The views of a scene show one set of named points, each view turned or mirrored, and shifted as a whole, with a little noise and some points left out.
(in the rows, 128 means zero)

Scene 1
View 1
faz: [137  42 153 111  87 135  89 118  86 160 118 155 130 126 232 167  93 133
 134 140]
nudu: [171  87 137 162 113 146 144 181 131 174  77 157 101 149 135  90  80 186
 109 118]
suson: [145  78 149 135  85 133 118 127  74 162 112 174  98 107 192  99 103 150
 115 140]
Pupid: [ 99 111 135 109 128 176 128  92  94 143 119 130 143 149 207 206  99 124
 125 126]
Sab: [ 87 154  86 118 125 162 162 135 112 172 116 121 141 123 132 190  85 125
 114 129]
dupi: [ 88 136  58 102  93 148 122 128 107 175 186 119 130  66 111 189  65  92
 111 161]
lis: [109 143  86 130 109 142 159 155 104 187 116 136 123 100 119 147  89 137
 104 143]
Lafog: [117 128  95 114 136 191 121 109 153 141 174 110 129 143 118 199  52 132
 115 122]
Tadu: [134 148 117 142 139 184 153 123 132 143 132 134 104 145 107 127  67 159
 106 110]
zot: [111 142 104 119 114 167 131 108 114 146 164 131 114 113 128 158  73 126
 110 136]
Getuk: [102 114  89 128 139 154 166 181 146 193  67 113 171 161 142 220  78 143
 120 118]
vit: [106 129 111 121  83 131 135 120  64 172 133 156 110  79 168 129 106 124
 109 151]
Lus: [133  97 105 130 109 147 127 149 130 169 131 138 121 116 131 150  70 142
 112 134]
Lozem: [165  73 116 131 106 170  91 135 159 145 174 131 105 131 124 143  41 148
 118 133]
turo: [103 136  94 126 112 146 159 156 104 184 100 131 137 116 140 167  91 133
 112 135]
zemi: [126  96 110 133 140 160 156 179 152 183  61 121 159 176 150 198  74 161
 123 114]
nizup: [129 176 150 143 116 177 153  60  60 117 160 168  57 104 145  50 106 155
  94 119]
View 2
Lozem: [104 198 165 126  85  84  87 154 152 180 154 126 188  71 153 160  74  59
 149 116]
zot: [110 179 142 138 119 139  87 129 140 190 124 101 141 138 154 141  74  60
 145 153]
Getuk: [114 152 109  84 175 158 130 168 112 133 166 126 140 117 123 104  29 126
 164  95]
Lus: [104 162 142 118 102 118  98 147 146 177 154 125 143 122 134 153  60  74
 155 108]
Sab: [106 153 125 113 150 161 104 143 133 173 128  93 115 176 134 125  46  80
 151 136]
Tadu: [ 87 200 158 141 107 167 114 137 121 171 119 143 177 128 145 124  55  54
 150 133]
lis: [100 150 137 107 121 147 105 143 141 179 136 115 120 174 124 141  46  73
 154 110]
turo: [105 143 124 105 132 156 109 137 131 168 147 121 115 157 127 133  52  93
 158 111]
vit: [111 132 121 137  87 138  83  98 155 213 147 122  87 170 130 160  87  78
 160 129]
zemi: [109 159 118  96 150 154 137 164 108 132 176 154 163  92 124 105  41 131
 169  90]
Pupid: [133 156 100 150 136 160  94  94 118 170 161 119 122  90 165 111 105 125
 160 157]
faz: [131 125 103 146  77 105  83  83 147 193 197 150 112  68 150 157 121 131
 171 121]
dupi: [129 161 136 106 146  98  64 152 167 196 123  43 111 161 153 157  59  57
 141 150]
View 3
vit: [ 98 156  88 132 156 138 143 151 162  96 127 173 115 196 114 105 119 173
 165 108]
turo: [116 122  78 116 133  87 143 133 145  85 130 167 130 163 167 123 134 161
 163 124]
faz: [ 63 177 129 138 162 137  69 153 170  95  79 222 124 165 132 127  94 104
 164 111]
lis: [124 122  71 122 129  99 152 125 140  92 138 147 132 181 158 121 127 169
 154 123]
zot: [137 132 111  94 149 141 156 128 126 105 145 168 129 185 169 125 101 142
 125  98]
Sab: [137 110  95  95 135  90 166 125 139  79 145 180 126 152 183 122 129 158
 151 116]
Lus: [116 135  95 128 129 112 116 125 132 106 124 156 148 182 163 139 101 132
 132 121]
dupi: [135 129 121 136 124 116 206 109 123 101 162 197 137 202 151 102  69 181
 125 123]
nizup: [148 172  67  59 199 210 132 177 144 115 144  96  96 218 118 112 155 149
 132  57]
Lafog: [151 121 134  80 138 129 150 116 112  99 152 189 141 163 209 138  88 116
  97 102]
Getuk: [116  88  88 112 113  39 119 117 138  72 121 190 147 119 216 144 136 130
 160 142]
nudu: [107 140  58 128 133 106  63 139 142 113 106 108 144 177 163 150 135 117
 147 117]
Lozem: [128 145 120 123 131 147  94 115 116 130 123 147 161 198 178 147  68  92
  92 111]
Tadu: [149 120  79  74 145 133 121 136 123 105 146 124 134 170 192 142 130 123
 117  94]
suson: [ 78 178  81 138 165 150  73 163 164 111  92 147 121 196 109 123 122 127
 167 102]
View 4
vit: [139 148 135  97 134  69 111 145 117  80 119 227 139 179 125 176 205 163
 193  86]
Getuk: [ 47 109 175  97 124  69 101  61 100 115  88  63 156 156 132 109 185  91
 177 113]
nizup: [197 168  95  99 102 160 132 156 171  33 155 240 123 213 158 204 184 131
 182  63]
Sab: [113 130 151 101 136 104 135 118  96  84  85 142 151 168 141 140 179 127
 204 103]
zot: [140 129 155 108 131 130 137 151 125  79  94 187 134 166 132 128 159 135
 180  90]
faz: [ 97  90 131  82 144  26  50 132 132  57 152 215 104 145  82 147 159 154
 146  72]
Lozem: [122 115 174 127 112 129 102 154 171 111 119 204 108 149 113  94 156 118
 104  83]
Pupid: [103  85 127  80 152  79  91 123 103  26 115 156 130 157 118 144 128 132
 189  82]
Tadu: [136 140 137 116 106 159 129 121 159  77 114 151 131 182 151 133 171  94
 158  85]
Lafog: [125 106 167 115 136 150 137 146 125  78  77 156 133 145 129  94 122 115
 157  90]
lis: [113 156 147 100 120  97 132 108 113 100  94 152 152 184 150 156 214 124
 196 105]
nudu: [108 142 141 111  92  95  82  98 176 108 152 168 121 186 128 150 222 105
 132  89]
suson: [128 136 118  94 112  59  72 128 160  76 165 232 113 179 112 178 208 149
 147  73]
zemi: [ 59 107 154  98 118  79  88  67 132  96 114  91 134 160 130 115 180  90
 158 104]
dupi: [138 134 187 114 149 103 157 175  82 122  54 207 151 147 126 119 175 164
 197 109]
Lus: [110 134 160 114 118  95 106 132 143 113 112 180 131 163 122 127 190 124
 149  95]
turo: [110 141 151 100 128  84 118 111 106 102  99 154 151 178 134 149 207 128
 191 102]
View 5
Lafog: [145 155 225 173  94 133 140 125  96 133 176 118  77  35 158  90  87 155
 181 118]
turo: [154 154 176 115 133 125 120 121 134  81 174 107  75  71 137 152 118 113
 144 141]
Lozem: [115 155 198 158 115 105 179 129  75 130 197  90  90  51 144 108 131 197
 134  75]
Tadu: [152 167 201 162  81  99 135 122 112 121 174 137  61  29 152 151 117 153
 115 114]
vit: [158 178 144 104 146 111  95 158 110 119 218  64  51  77 134 132 132 105
 111 134]
Sab: [159 156 193 131 120 135 111 123 133  94 168 119  65  57 147 133  94 105
 163 153]
Lus: [135 160 180 131 131 113 149 126 107  96 187  94  86  63 137 133 124 154
 132 111]
suson: [125 183 142  81 141  91 119 150 111 145 217  65  67  90 135 152 182 152
  87 108]
nudu: [126 161 171 109 119  90 157 119 118  96 176 115  81  69 142 182 162 169
  85 105]
Pupid: [142 169 210  90 114 138  92 124 137 178 180 107  68  76 169 113 143 134
 182 156]
zemi: [125 136 217 101 121 130 154  80 151  83 144 146 110  80 154 172 138 162
 168 141]
faz: [111 170 173  60 152 120 121 141 114 179 212  58  90 111 151 116 185 169
 149 125]
lis: [159 157 166 129 134 112 127 129 121  71 184 101  67  61 132 152 108 111
 120 133]
nizup: [177 217 153 152  70  59  83 177  98 181 215 103  11  21 146 149 140 122
  49 108]
dupi: [163 153 172 161 154 141 122 149  86  84 211  61  61  58 128  79  58  99
 169 128]

In a view up to two points have been moved. Name them for each view, in the order of its rows, or write -.
view 1 => nudu
view 2 => Sab
view 3 => -
view 4 => Getuk, lis
view 5 => -
